Points on a hilly landscape, in no order, each with its height.
From any point a climber steps to the highest of the 4 points nearest to it. It stops when none of these is higher. Distance is the straight distance between rows; heights are no part of it.
Z_658: 133, 100, 93, 111, 115, 81, 122, 129, 84, 94, 96, 101, 101, 77, 127, 84, 115, 87, 110, 76, 94, 77, 99, 75, 83, 116, 83, 80, 78, 104, 97, 65  (h 777)
Z_306: 136, 100, 88, 102, 112, 85, 115, 141, 87, 102, 88, 104, 101, 89, 110, 106, 106, 66, 101, 80, 86, 86, 89, 82, 87, 120, 97, 81, 75, 115, 74, 77  (h 452)
Z_73: 77, 63, 114, 92, 125, 127, 101, 83, 83, 105, 94, 106, 90, 81, 135, 126, 81, 96, 107, 108, 83, 75, 97, 103, 95, 112, 103, 104, 122, 78, 128, 95  (h 670)
Z_130: 145, 101, 76, 102, 112, 87, 112, 145, 89, 98, 94, 105, 100, 95, 88, 109, 136, 92, 97, 91, 101, 96, 94, 88, 85, 112, 81, 77, 75, 118, 75, 81  (h 291)
Z_702: 90, 86, 113, 102, 122, 105, 109, 88, 96, 102, 100, 92, 83, 79, 131, 104, 83, 93, 105, 97, 81, 78, 94, 89, 89, 107, 99, 104, 119, 77, 128, 94  (h 566)
Z_953: 90, 100, 89, 70, 59, 111, 73, 74, 128, 118, 115, 107, 120, 153, 92, 106, 60, 82, 92, 129, 102, 132, 84, 113, 122, 84, 131, 92, 84, 120, 76, 109  (h 816)
Z_563: 91, 107, 102, 103, 74, 100, 74, 85, 121, 110, 104, 111, 111, 134, 73, 100, 89, 115, 75, 98, 104, 115, 87, 106, 107, 89, 106, 106, 84, 102, 75, 98  (h 602)
Z_221: 111, 69, 114, 91, 118, 114, 100, 96, 95, 123, 85, 101, 89, 88, 138, 131, 82, 78, 105, 88, 75, 73, 83, 79, 104, 110, 104, 86, 96, 80, 94, 80  (h 640)
Z_328: 94, 108, 101, 96, 104, 108, 94, 86, 135, 123, 104, 113, 119, 122, 108, 114, 75, 70, 96, 124, 99, 103, 83, 105, 116, 103, 130, 109, 104, 98, 80, 104  (h 286)
Z_743: 82, 67, 120, 86, 119, 127, 97, 79, 91, 120, 91, 103, 95, 90, 138, 138, 66, 89, 100, 108, 72, 81, 83, 97, 104, 112, 118, 106, 118, 79, 109, 90  (h 722)
Z_812: 93, 115, 106, 112, 72, 87, 78, 91, 114, 98, 97, 106, 105, 124, 73, 88, 100, 127, 66, 89, 114, 119, 97, 100, 88, 82, 88, 106, 94, 94, 95, 93  (h 605)
Z_647: 82, 102, 102, 52, 62, 109, 99, 82, 125, 113, 115, 100, 103, 115, 88, 86, 73, 91, 119, 141, 99, 130, 106, 114, 112, 75, 119, 109, 97, 130, 106, 130  (h 630)
Z_576: 71, 100, 106, 66, 62, 102, 101, 84, 116, 100, 108, 103, 103, 96, 76, 81, 90, 111, 118, 123, 97, 128, 108, 106, 105, 76, 104, 114, 107, 125, 121, 132  (h 523)
Z_838: 155, 92, 77, 106, 105, 79, 132, 151, 80, 88, 87, 116, 103, 90, 84, 87, 150, 96, 104, 76, 124, 81, 99, 102, 77, 107, 72, 66, 79, 124, 97, 74  (h 436)
Z_334: 100, 118, 91, 107, 92, 104, 80, 92, 134, 112, 105, 101, 117, 121, 80, 114, 105, 100, 80, 95, 95, 99, 98, 112, 108, 99, 100, 104, 87, 98, 72, 89  (h 511)
Z_787: 91, 61, 117, 84, 111, 131, 108, 87, 88, 107, 83, 97, 88, 81, 148, 123, 88, 83, 99, 94, 68, 70, 93, 95, 97, 112, 99, 91, 109, 74, 115, 83  (h 626)
Z_851: 133, 95, 88, 116, 105, 81, 141, 128, 69, 69, 97, 98, 100, 76, 126, 66, 118, 84, 121, 61, 101, 75, 107, 78, 87, 101, 83, 69, 94, 95, 118, 74  (h 800)
Z_359: 119, 118, 90, 113, 99, 88, 107, 118, 95, 91, 101, 96, 104, 100, 92, 83, 143, 112, 88, 75, 109, 82, 96, 114, 88, 98, 64, 81, 73, 93, 103, 79  (h 740)
Z_233: 97, 115, 100, 100, 112, 106, 97, 95, 133, 121, 101, 102, 120, 104, 101, 116, 84, 75, 95, 106, 88, 90, 96, 100, 110, 111, 118, 102, 96, 99, 73, 95  (h 14)
Z_902: 119, 94, 101, 126, 93, 93, 86, 127, 98, 107, 93, 99, 105, 124, 73, 127, 121, 125, 76, 84, 108, 110, 79, 98, 116, 106, 88, 86, 73, 97, 54, 92  (h 730)
Z_506: 99, 119, 98, 101, 110, 101, 94, 105, 127, 117, 101, 108, 113, 102, 101, 105, 106, 88, 86, 99, 88, 95, 101, 107, 102, 107, 101, 103, 84, 90, 78, 98  (h 145)
Z_611: 118, 95, 96, 107, 119, 90, 115, 118, 83, 102, 89, 97, 100, 76, 133, 96, 103, 74, 109, 77, 83, 70, 95, 77, 94, 108, 92, 84, 82, 96, 98, 71  (h 747)
Z_46: 102, 99, 94, 105, 69, 87, 61, 91, 107, 108, 93, 116, 119, 151, 81, 100, 66, 110, 78, 102, 121, 141, 81, 102, 118, 95, 123, 104, 96, 106, 62, 101  (h 634)
Z_472: 72, 95, 106, 59, 111, 111, 104, 77, 91, 113, 98, 112, 98, 87, 109, 103, 68, 104, 118, 135, 99, 111, 117, 105, 107, 94, 124, 136, 130, 113, 113, 134  (h 797)
Z_539: 72, 104, 109, 86, 121, 102, 110, 83, 96, 109, 102, 102, 85, 76, 106, 101, 73, 106, 122, 123, 100, 100, 114, 98, 95, 97, 116, 129, 132, 106, 121, 121  (h 396)
Z_521: 108, 110, 99, 103, 73, 84, 62, 96, 109, 108, 84, 114, 117, 160, 81, 89, 66, 112, 81, 100, 128, 146, 77, 90, 110, 97, 105, 110, 100, 98, 64, 104  (h 712)
Z_625: 88, 97, 108, 118, 128, 90, 112, 92, 73, 74, 110, 92, 73, 62, 107, 90, 109, 100, 136, 92, 98, 98, 126, 98, 92, 107, 117, 117, 127, 97, 141, 120  (h 601)
Z_710: 150, 84, 77, 109, 103, 81, 121, 153, 77, 95, 93, 105, 94, 103, 81, 110, 146, 119, 84, 84, 117, 87, 91, 94, 88, 94, 65, 64, 71, 122, 86, 82  (h 575)
Z_195: 114, 114, 99, 115, 79, 78, 60, 101, 112, 108, 82, 115, 118, 149, 75, 82, 84, 119, 79, 95, 125, 144, 83, 90, 110, 95, 92, 112, 104, 97, 78, 108  (h 762)
Z_192: 64, 73, 96, 39, 106, 124, 93, 69, 64, 111, 106, 108, 94, 84, 118, 123, 53, 109, 110, 129, 101, 106, 104, 102, 107, 107, 137, 137, 116, 114, 108, 127  (h 732)
Z_439: 110, 61, 93, 122, 110, 107, 132, 98, 60, 68, 105, 76, 73, 69, 144, 95, 109, 92, 131, 72, 95, 78, 125, 103, 92, 98, 85, 86, 116, 76, 144, 86  (h 650)
Z_404: 116, 125, 89, 116, 115, 91, 116, 117, 109, 91, 100, 90, 106, 89, 105, 74, 125, 92, 96, 87, 97, 75, 112, 101, 88, 111, 81, 90, 87, 86, 113, 84  (h 751)
Z_54: 114, 100, 92, 108, 110, 107, 97, 127, 119, 117, 85, 109, 116, 111, 87, 134, 109, 78, 87, 99, 81, 97, 84, 99, 117, 124, 114, 90, 69, 106, 41, 98  (h 505)
Z_770: 78, 97, 100, 44, 78, 118, 104, 89, 98, 107, 100, 99, 98, 81, 106, 93, 85, 113, 146, 136, 106, 122, 120, 102, 122, 94, 118, 135, 114, 126, 118, 141  (h 203)
Z_377: 151, 77, 78, 114, 114, 91, 116, 157, 94, 100, 87, 107, 91, 120, 79, 128, 134, 101, 87, 104, 96, 101, 87, 87, 90, 104, 80, 64, 71, 129, 65, 92  (h 301)
Z_756: 102, 121, 99, 120, 108, 92, 117, 109, 110, 70, 116, 83, 98, 86, 85, 71, 143, 102, 100, 92, 99, 92, 120, 121, 91, 97, 79, 92, 109, 97, 137, 101  (h 671)
Z_216: 101, 95, 82, 84, 53, 97, 49, 91, 106, 98, 99, 118, 127, 170, 95, 92, 46, 102, 81, 117, 131, 156, 65, 100, 123, 98, 129, 99, 89, 118, 58, 116  (h 571)
Z_551: 115, 107, 101, 108, 104, 100, 88, 125, 110, 110, 91, 99, 104, 116, 79, 123, 126, 104, 81, 94, 98, 98, 90, 107, 106, 110, 85, 81, 68, 99, 65, 87  (h 675)
Z_942: 77, 114, 109, 84, 100, 108, 103, 80, 128, 116, 107, 109, 117, 112, 99, 97, 70, 78, 96, 122, 98, 105, 105, 110, 106, 91, 116, 115, 114, 110, 101, 108  (h 88)
Z_275: 112, 116, 93, 126, 119, 94, 128, 120, 86, 67, 108, 81, 96, 74, 109, 63, 125, 87, 110, 85, 107, 77, 120, 109, 88, 103, 80, 89, 106, 88, 133, 95  (h 835)
Z_944: 165, 65, 79, 122, 109, 74, 134, 154, 66, 104, 91, 111, 95, 118, 70, 105, 145, 121, 90, 86, 133, 100, 83, 94, 83, 81, 61, 62, 81, 133, 87, 93  (h 536)
Z_547: 100, 125, 109, 122, 88, 74, 83, 104, 97, 81, 101, 86, 93, 122, 74, 50, 121, 140, 82, 82, 132, 133, 107, 95, 89, 82, 64, 104, 111, 92, 126, 98  (h 476)
Z_716: 70, 83, 111, 81, 118, 113, 104, 78, 90, 110, 103, 109, 86, 86, 126, 118, 62, 97, 103, 119, 88, 95, 101, 98, 98, 106, 125, 124, 135, 91, 116, 114  (h 662)
Z_634: 118, 106, 94, 107, 124, 102, 105, 123, 109, 118, 89, 102, 107, 93, 103, 116, 101, 73, 100, 95, 85, 81, 89, 81, 104, 120, 103, 92, 72, 102, 67, 86  (h 3)
Z_110: 83, 113, 102, 105, 70, 84, 98, 86, 93, 70, 109, 88, 87, 88, 63, 69, 125, 136, 108, 108, 107, 129, 127, 93, 86, 75, 89, 103, 112, 109, 138, 110  (h 482)
Z_628: 91, 96, 94, 102, 62, 109, 63, 83, 117, 112, 99, 120, 122, 158, 89, 112, 60, 101, 82, 115, 109, 132, 74, 113, 129, 95, 135, 98, 81, 106, 47, 102  (h 655)
Z_669: 93, 114, 104, 103, 125, 108, 98, 100, 127, 120, 94, 97, 105, 90, 110, 106, 90, 80, 100, 97, 86, 83, 94, 93, 102, 110, 109, 107, 103, 91, 97, 96  (h 58)
Z_623: 86, 106, 105, 86, 99, 96, 106, 87, 100, 84, 105, 99, 87, 66, 86, 86, 116, 109, 138, 122, 102, 115, 139, 101, 103, 87, 112, 121, 127, 111, 135, 140  (h 294)
Z_142: 92, 101, 96, 92, 57, 93, 71, 79, 114, 100, 99, 116, 112, 143, 80, 93, 69, 102, 78, 105, 118, 138, 80, 102, 108, 82, 109, 109, 101, 110, 78, 109  (h 648)
Z_329: 80, 105, 108, 98, 127, 104, 109, 86, 108, 107, 104, 94, 95, 83, 113, 97, 81, 83, 105, 115, 94, 93, 112, 97, 94, 104, 112, 113, 126, 92, 115, 111  (h 208)
Z_314: 98, 114, 94, 105, 86, 90, 103, 78, 97, 67, 112, 82, 85, 47, 79, 87, 151, 122, 147, 95, 123, 119, 149, 108, 104, 96, 115, 129, 128, 114, 147, 130  (h 247)
Z_596: 85, 121, 105, 107, 102, 105, 103, 88, 128, 104, 106, 97, 107, 91, 98, 86, 99, 93, 104, 120, 90, 94, 107, 113, 93, 97, 102, 104, 115, 98, 110, 103  (h 197)
Z_674: 94, 57, 115, 75, 113, 133, 101, 88, 96, 117, 86, 111, 99, 96, 142, 140, 81, 84, 95, 98, 66, 73, 86, 102, 99, 112, 108, 93, 112, 78, 105, 79  (h 711)
Z_26: 91, 101, 95, 104, 74, 104, 75, 88, 130, 118, 101, 111, 117, 135, 81, 122, 88, 104, 78, 110, 97, 115, 85, 110, 120, 99, 117, 99, 82, 101, 58, 95  (h 622)
Z_984: 102, 124, 91, 109, 105, 97, 100, 111, 123, 108, 99, 98, 109, 101, 90, 98, 119, 90, 85, 93, 92, 90, 97, 107, 101, 112, 93, 94, 82, 98, 80, 88  (h 410)
Z_374: 112, 111, 100, 116, 122, 88, 122, 123, 89, 86, 97, 83, 97, 71, 127, 78, 108, 83, 107, 84, 90, 72, 102, 84, 82, 101, 87, 84, 101, 81, 120, 83  (h 780)
Z_57: 83, 89, 109, 115, 132, 103, 102, 87, 77, 92, 103, 94, 75, 66, 123, 103, 90, 94, 119, 101, 87, 86, 114, 99, 90, 100, 107, 118, 127, 86, 137, 109  (h 684)
Z_213: 81, 110, 97, 85, 58, 94, 77, 78, 106, 101, 101, 109, 107, 135, 68, 74, 73, 115, 77, 101, 120, 137, 91, 88, 93, 83, 90, 106, 99, 110, 101, 110  (h 668)
Z_128: 78, 117, 110, 112, 74, 86, 93, 85, 109, 77, 111, 87, 93, 97, 63, 75, 118, 129, 84, 91, 109, 124, 118, 105, 84, 80, 81, 101, 114, 97, 126, 106  (h 578)
Z_612: 120, 92, 95, 119, 110, 90, 136, 111, 64, 77, 99, 81, 82, 73, 134, 78, 104, 84, 118, 77, 95, 61, 107, 87, 90, 103, 82, 80, 96, 85, 131, 77  (h 790)
Z_520: 97, 120, 111, 122, 90, 86, 90, 95, 97, 94, 107, 92, 102, 112, 82, 77, 118, 125, 70, 80, 123, 110, 93, 98, 89, 90, 76, 92, 95, 93, 92, 84  (h 669)
Z_746: 99, 105, 95, 134, 134, 89, 115, 102, 76, 60, 116, 78, 71, 59, 114, 79, 118, 88, 134, 85, 105, 88, 123, 106, 90, 101, 96, 110, 115, 92, 150, 122  (h 579)
Z_462: 86, 105, 100, 87, 79, 111, 87, 75, 137, 120, 108, 108, 124, 131, 88, 108, 78, 80, 89, 124, 97, 113, 97, 119, 115, 86, 116, 107, 95, 111, 78, 109  (h 525)
Z_917: 124, 82, 94, 106, 118, 111, 101, 146, 111, 106, 85, 102, 104, 124, 79, 148, 97, 72, 85, 111, 75, 116, 80, 91, 118, 136, 123, 78, 66, 120, 37, 102  (h 509)
Z_863: 114, 90, 106, 99, 123, 107, 88, 108, 100, 129, 85, 102, 97, 96, 124, 130, 82, 68, 103, 86, 78, 82, 68, 76, 113, 123, 125, 90, 83, 97, 59, 90  (h 530)
Z_839: 74, 92, 99, 29, 94, 123, 110, 82, 87, 121, 107, 99, 108, 93, 122, 103, 58, 93, 124, 141, 105, 128, 106, 106, 126, 94, 129, 129, 117, 129, 108, 139  (h 561)
Z_419: 107, 124, 97, 121, 93, 87, 99, 106, 99, 87, 111, 86, 104, 106, 84, 80, 137, 128, 80, 81, 120, 92, 101, 109, 84, 93, 61, 85, 89, 91, 108, 81  (h 724)
Z_676: 80, 104, 99, 80, 91, 103, 109, 77, 102, 100, 103, 102, 94, 72, 88, 88, 106, 112, 140, 133, 106, 116, 138, 106, 110, 98, 118, 133, 125, 123, 128, 134  (h 227)
Z_738: 111, 89, 103, 111, 115, 103, 127, 107, 75, 88, 99, 83, 80, 71, 137, 89, 97, 88, 118, 78, 86, 68, 99, 82, 85, 101, 91, 85, 105, 80, 126, 80  (h 779)
Z_188: 91, 62, 110, 104, 123, 118, 101, 88, 76, 84, 96, 95, 77, 73, 141, 118, 97, 94, 114, 105, 78, 76, 109, 99, 94, 111, 92, 103, 118, 77, 138, 90  (h 430)
Z_229: 108, 115, 105, 124, 89, 79, 73, 106, 100, 114, 95, 103, 103, 130, 75, 99, 118, 134, 72, 86, 119, 111, 83, 95, 97, 93, 76, 102, 84, 90, 69, 92  (h 782)
Z_484: 127, 123, 99, 127, 97, 81, 105, 121, 85, 91, 108, 92, 103, 111, 88, 81, 137, 132, 76, 72, 122, 85, 89, 112, 93, 98, 63, 85, 78, 92, 95, 84  (h 787)
Z_981: 100, 97, 108, 97, 117, 110, 99, 98, 122, 131, 94, 101, 112, 109, 119, 139, 73, 65, 102, 103, 79, 82, 68, 79, 123, 126, 142, 100, 98, 88, 62, 95  (h 853)
Z_342: 108, 81, 109, 100, 112, 113, 111, 97, 87, 110, 94, 86, 83, 73, 146, 108, 87, 84, 116, 82, 81, 69, 88, 84, 91, 108, 96, 81, 102, 81, 110, 72  (h 639)
Z_105: 143, 105, 75, 108, 111, 77, 136, 139, 74, 86, 92, 117, 106, 83, 103, 79, 127, 83, 105, 71, 107, 80, 100, 85, 84, 113, 77, 77, 76, 119, 93, 68  (h 694)
Z_791: 101, 99, 94, 105, 92, 108, 85, 110, 125, 112, 100, 107, 117, 125, 83, 131, 107, 94, 82, 105, 92, 110, 84, 108, 122, 116, 115, 92, 75, 98, 54, 94  (h 663)
Z_270: 82, 122, 103, 111, 101, 95, 105, 88, 113, 79, 113, 90, 95, 81, 82, 73, 124, 112, 110, 104, 98, 104, 128, 115, 88, 86, 86, 104, 118, 102, 133, 112  (h 593)
Z_631: 115, 122, 109, 129, 96, 70, 88, 108, 83, 105, 100, 96, 97, 125, 77, 69, 125, 141, 76, 83, 134, 110, 90, 100, 90, 88, 60, 100, 99, 83, 104, 89  (h 738)
Z_125: 60, 60, 111, 69, 116, 139, 93, 76, 79, 98, 102, 116, 88, 86, 124, 145, 74, 100, 106, 121, 74, 91, 104, 109, 91, 113, 113, 127, 124, 84, 123, 105  (h 691)
Z_903: 133, 82, 90, 103, 113, 105, 107, 150, 104, 106, 88, 103, 97, 112, 78, 140, 121, 94, 85, 103, 86, 105, 92, 91, 110, 123, 97, 74, 68, 124, 49, 92  (h 380)
Z_646: 92, 115, 106, 116, 90, 92, 105, 93, 113, 71, 112, 84, 94, 89, 75, 70, 128, 116, 83, 97, 103, 102, 119, 116, 86, 89, 73, 94, 103, 100, 129, 102  (h 600)
Z_673: 83, 106, 92, 88, 60, 114, 68, 76, 128, 111, 114, 110, 124, 150, 93, 110, 64, 92, 80, 119, 109, 124, 84, 105, 121, 84, 126, 94, 93, 115, 71, 105  (h 739)
Z_320: 100, 99, 94, 96, 74, 120, 81, 85, 129, 117, 97, 121, 129, 145, 80, 132, 82, 87, 84, 115, 98, 114, 80, 112, 134, 114, 139, 95, 75, 101, 43, 100  (h 610)
Z_279: 94, 82, 115, 87, 122, 113, 100, 86, 103, 133, 92, 109, 110, 96, 134, 142, 66, 77, 100, 97, 82, 88, 66, 88, 111, 111, 129, 97, 106, 87, 82, 88  (h 673)
Z_284: 98, 89, 105, 122, 126, 92, 118, 98, 73, 81, 108, 80, 67, 64, 126, 90, 99, 92, 123, 92, 86, 73, 105, 94, 94, 107, 94, 94, 113, 76, 138, 101  (h 798)
Z_719: 105, 89, 98, 105, 89, 112, 88, 126, 112, 106, 94, 108, 121, 132, 70, 151, 102, 103, 84, 112, 86, 122, 74, 109, 133, 114, 131, 80, 72, 105, 29, 100  (h 629)
Z_453: 96, 106, 99, 87, 94, 98, 103, 79, 89, 84, 104, 94, 83, 52, 89, 95, 111, 117, 145, 105, 118, 113, 149, 90, 109, 102, 123, 143, 129, 115, 137, 132  (h 269)
Z_204: 124, 106, 93, 120, 91, 91, 92, 125, 92, 108, 98, 94, 100, 117, 80, 109, 133, 127, 80, 78, 110, 95, 86, 96, 105, 101, 70, 87, 74, 100, 74, 86  (h 758)
Z_330: 91, 95, 109, 110, 126, 105, 115, 99, 95, 96, 99, 93, 82, 78, 132, 93, 91, 100, 111, 96, 88, 82, 102, 93, 91, 103, 103, 99, 112, 83, 121, 99  (h 674)
Z_564: 86, 98, 112, 82, 122, 114, 102, 80, 115, 126, 102, 112, 113, 108, 120, 123, 51, 75, 95, 113, 94, 93, 80, 99, 118, 107, 127, 113, 114, 94, 85, 109  (h 544)
Z_101: 88, 119, 103, 110, 116, 97, 112, 96, 105, 78, 109, 96, 93, 76, 101, 80, 109, 86, 113, 106, 94, 95, 121, 106, 88, 97, 97, 110, 120, 95, 137, 114  (h 515)
Z_877: 101, 98, 95, 115, 72, 105, 66, 93, 112, 105, 93, 111, 125, 150, 77, 124, 81, 114, 78, 102, 108, 124, 77, 108, 121, 94, 124, 94, 78, 100, 43, 100  (h 665)
Z_613: 78, 112, 108, 103, 70, 90, 88, 83, 109, 89, 104, 96, 101, 112, 65, 69, 101, 121, 85, 97, 112, 130, 107, 96, 86, 72, 91, 100, 107, 102, 112, 104  (h 633)
Z_883: 77, 108, 104, 84, 97, 103, 101, 77, 125, 109, 108, 101, 100, 96, 87, 91, 90, 98, 117, 126, 90, 111, 117, 110, 100, 77, 109, 112, 117, 111, 119, 120  (h 204)
Z_102: 100, 124, 99, 116, 107, 93, 103, 104, 119, 91, 106, 94, 106, 94, 100, 92, 115, 96, 90, 95, 94, 87, 107, 109, 87, 104, 79, 94, 94, 94, 104, 91  (h 620)
Z_914: 60, 63, 106, 55, 110, 130, 101, 74, 82, 114, 104, 113, 100, 92, 132, 137, 45, 98, 96, 125, 87, 89, 91, 104, 95, 99, 129, 122, 120, 96, 104, 114  (h 799)
Z_109: 110, 109, 95, 109, 100, 104, 90, 117, 125, 115, 89, 103, 115, 117, 90, 125, 114, 89, 86, 92, 89, 90, 86, 102, 113, 117, 101, 94, 76, 101, 61, 102  (h 537)
Z_271: 94, 118, 100, 110, 86, 87, 87, 92, 113, 94, 108, 97, 99, 111, 75, 78, 115, 118, 81, 94, 109, 105, 110, 107, 94, 86, 80, 96, 93, 98, 102, 93  (h 627)
Z_235: 129, 60, 92, 120, 94, 92, 151, 103, 56, 62, 101, 80, 79, 65, 148, 85, 116, 90, 141, 68, 100, 68, 124, 101, 86, 92, 84, 79, 107, 83, 146, 77  (h 621)
Z_175: 79, 113, 102, 89, 77, 98, 110, 79, 113, 88, 106, 94, 93, 80, 71, 78, 119, 116, 132, 117, 99, 125, 131, 105, 97, 84, 106, 113, 113, 114, 134, 129  (h 328)
Z_92: 81, 91, 112, 95, 129, 111, 103, 86, 110, 120, 92, 94, 94, 87, 131, 120, 70, 86, 96, 97, 89, 84, 89, 92, 101, 104, 121, 107, 120, 84, 101, 101  (h 548)
Z_65: 110, 87, 102, 99, 121, 110, 102, 117, 106, 120, 81, 117, 106, 112, 101, 147, 83, 60, 99, 103, 76, 99, 73, 79, 127, 129, 140, 85, 77, 109, 41, 100  (h 611)
Z_846: 106, 127, 113, 121, 84, 74, 72, 103, 96, 90, 90, 102, 101, 127, 69, 51, 112, 133, 75, 88, 131, 131, 96, 92, 84, 86, 74, 110, 116, 94, 113, 102  (h 649)
Z_51: 86, 108, 104, 116, 104, 89, 107, 98, 104, 65, 109, 86, 85, 66, 82, 76, 130, 106, 123, 100, 101, 105, 142, 113, 85, 94, 105, 113, 120, 106, 145, 120  (h 532)
Z_830: 147, 99, 82, 119, 91, 77, 118, 142, 70, 104, 96, 101, 99, 120, 81, 101, 146, 134, 88, 71, 134, 91, 85, 101, 93, 91, 60, 63, 68, 112, 90, 89  (h 651)
Z_614: 79, 107, 105, 103, 72, 103, 89, 79, 132, 111, 110, 106, 114, 126, 81, 99, 93, 101, 88, 106, 97, 108, 97, 108, 101, 81, 99, 101, 95, 109, 88, 97  (h 529)
Z_141: 72, 84, 89, 23, 88, 122, 101, 81, 63, 114, 95, 103, 102, 89, 119, 101, 65, 111, 130, 135, 109, 118, 121, 97, 123, 105, 133, 140, 113, 130, 110, 134  (h 654)
Z_555: 120, 113, 92, 113, 113, 92, 110, 126, 112, 102, 93, 91, 108, 94, 103, 98, 123, 86, 91, 86, 96, 84, 96, 92, 96, 114, 89, 91, 79, 100, 85, 84  (h 545)
Z_36: 98, 120, 105, 121, 95, 90, 91, 96, 92, 81, 104, 85, 91, 110, 77, 70, 131, 129, 76, 84, 119, 102, 111, 112, 89, 83, 62, 88, 99, 96, 119, 91  (h 641)
Z_527: 72, 80, 99, 66, 107, 120, 101, 73, 74, 105, 102, 111, 88, 69, 106, 115, 66, 110, 117, 127, 101, 100, 112, 103, 103, 100, 127, 146, 131, 110, 119, 124  (h 646)
Z_18: 65, 85, 111, 87, 112, 110, 93, 78, 75, 93, 103, 106, 80, 71, 115, 116, 80, 108, 126, 122, 101, 102, 123, 96, 92, 107, 121, 139, 130, 100, 133, 124  (h 558)
Z_75: 95, 111, 95, 123, 129, 84, 111, 101, 87, 58, 117, 79, 73, 59, 92, 82, 126, 98, 134, 88, 109, 101, 134, 109, 95, 100, 102, 116, 129, 107, 153, 124  (h 572)
Z_148: 93, 117, 106, 105, 83, 102, 84, 91, 118, 105, 109, 105, 112, 110, 81, 94, 111, 106, 78, 101, 101, 98, 105, 109, 92, 96, 90, 99, 93, 97, 91, 89  (h 580)
Z_694: 68, 71, 111, 72, 111, 123, 102, 75, 86, 117, 104, 111, 92, 92, 122, 134, 56, 94, 92, 117, 85, 89, 88, 101, 97, 107, 117, 117, 123, 87, 107, 107  (h 741)
Z_493: 130, 107, 91, 123, 93, 85, 95, 130, 85, 104, 104, 97, 96, 115, 89, 95, 138, 133, 81, 68, 121, 96, 87, 100, 99, 92, 68, 86, 70, 98, 78, 83  (h 742)
Z_589: 83, 107, 106, 81, 79, 104, 96, 81, 120, 98, 108, 101, 96, 95, 78, 86, 96, 109, 117, 130, 98, 117, 121, 104, 96, 82, 109, 113, 116, 115, 128, 127  (h 412)
Z_440: 125, 118, 80, 113, 106, 86, 129, 129, 85, 72, 98, 91, 108, 75, 112, 65, 126, 86, 108, 74, 104, 73, 109, 95, 84, 106, 67, 76, 96, 95, 113, 83  (h 820)
Z_895: 114, 116, 99, 109, 120, 104, 108, 111, 102, 103, 96, 89, 100, 84, 119, 95, 106, 83, 100, 84, 83, 79, 100, 95, 91, 106, 96, 101, 90, 90, 103, 93  (h 598)
Z_464: 109, 115, 105, 124, 88, 74, 63, 102, 103, 99, 91, 108, 99, 140, 74, 70, 99, 134, 81, 91, 127, 133, 82, 91, 95, 86, 81, 113, 108, 87, 89, 106  (h 804)
Z_809: 108, 98, 102, 117, 83, 99, 77, 111, 106, 111, 91, 108, 112, 129, 71, 131, 104, 120, 78, 98, 100, 109, 78, 104, 120, 105, 101, 97, 73, 104, 47, 95  (h 705)
Z_118: 127, 118, 106, 135, 100, 67, 76, 123, 85, 114, 91, 95, 97, 136, 78, 78, 122, 143, 83, 72, 133, 117, 79, 93, 93, 91, 73, 104, 93, 77, 80, 89  (h 817)
Z_28: 117, 125, 86, 111, 111, 88, 115, 124, 105, 83, 102, 94, 106, 87, 102, 76, 137, 97, 93, 82, 104, 80, 106, 112, 90, 100, 66, 86, 89, 93, 107, 82  (h 781)
Z_156: 74, 55, 115, 78, 115, 130, 96, 81, 88, 107, 97, 112, 88, 84, 131, 134, 80, 86, 101, 108, 73, 81, 93, 104, 92, 111, 108, 104, 122, 72, 119, 93  (h 858)
Z_939: 77, 103, 98, 68, 54, 105, 74, 77, 120, 104, 109, 101, 112, 141, 86, 90, 62, 98, 95, 120, 109, 140, 84, 94, 105, 75, 114, 100, 88, 125, 96, 117  (h 725)
Z_796: 155, 92, 84, 112, 95, 82, 123, 141, 73, 96, 98, 109, 105, 105, 84, 93, 156, 117, 94, 76, 127, 86, 91, 108, 95, 98, 59, 67, 73, 117, 89, 80  (h 524)
Z_516: 112, 121, 94, 120, 101, 90, 109, 111, 99, 68, 111, 90, 105, 93, 90, 68, 138, 110, 95, 80, 116, 81, 119, 119, 83, 95, 63, 83, 93, 91, 118, 87  (h 731)
Z_666: 83, 101, 94, 51, 73, 117, 97, 78, 125, 123, 120, 100, 115, 132, 110, 101, 64, 84, 114, 136, 103, 139, 90, 112, 121, 80, 127, 103, 100, 126, 91, 125  (h 723)
Z_327: 103, 98, 104, 106, 118, 96, 110, 108, 91, 98, 97, 91, 95, 81, 138, 91, 93, 85, 105, 90, 81, 73, 94, 79, 94, 102, 103, 87, 102, 86, 115, 87  (h 727)
Z_524: 101, 58, 111, 93, 111, 127, 111, 90, 76, 96, 89, 96, 84, 83, 152, 123, 103, 81, 112, 100, 71, 74, 111, 102, 93, 117, 79, 94, 114, 74, 127, 77  (h 441)
Z_827: 85, 99, 107, 92, 124, 100, 104, 84, 90, 93, 105, 98, 78, 62, 110, 107, 85, 109, 130, 120, 99, 104, 127, 94, 92, 99, 115, 126, 134, 101, 127, 119  (h 490)
Z_898: 91, 109, 102, 81, 95, 118, 99, 85, 134, 125, 105, 111, 131, 130, 109, 109, 69, 70, 97, 133, 101, 109, 93, 116, 128, 102, 140, 107, 104, 108, 73, 109  (h 368)
Z_149: 77, 99, 110, 77, 116, 112, 107, 85, 105, 123, 108, 110, 101, 95, 110, 110, 58, 81, 106, 125, 92, 107, 96, 102, 105, 95, 130, 124, 126, 100, 103, 122  (h 503)
Z_21: 106, 124, 104, 114, 93, 99, 101, 106, 115, 88, 101, 90, 115, 103, 85, 90, 132, 110, 79, 89, 105, 89, 107, 118, 88, 99, 75, 88, 84, 95, 100, 87  (h 677)
Z_528: 95, 120, 101, 121, 108, 97, 113, 102, 116, 78, 112, 91, 100, 83, 97, 76, 126, 94, 98, 91, 95, 90, 114, 114, 87, 102, 80, 91, 102, 97, 122, 94  (h 690)
Z_751: 113, 65, 104, 103, 103, 110, 118, 95, 80, 87, 90, 88, 75, 74, 154, 104, 107, 90, 123, 83, 77, 68, 113, 99, 94, 108, 90, 78, 108, 80, 133, 76  (h 713)
Z_892: 84, 102, 102, 57, 91, 113, 99, 80, 74, 102, 98, 107, 87, 64, 100, 97, 85, 116, 139, 124, 123, 109, 127, 89, 118, 110, 120, 143, 122, 119, 126, 136  (h 221)

Call two points neighbours if one is among the 4 nearest of the other. Go from one point of each pair to the other, from neighbour to neighbour, staying as high as possible. Name the lowest point that can't be avoided.
Z_484 and Z_472 | Z_342
Z_484 and Z_953 | Z_628
Z_484 and Z_464 | Z_204
Z_472 and Z_914 | Z_192
Z_472 and Z_981 | Z_279
Z_464 and Z_275 | Z_359

For each start below, name the point where the climber stops.
Z_54 | Z_118
Z_646 | Z_275
Z_634 | Z_275
Z_128 | Z_953
Z_51 | Z_275
Z_110 | Z_953
Z_26 | Z_118
Z_589 | Z_953
Z_377 | Z_484
Z_883 | Z_953
Z_306 | Z_275
Z_320 | Z_118
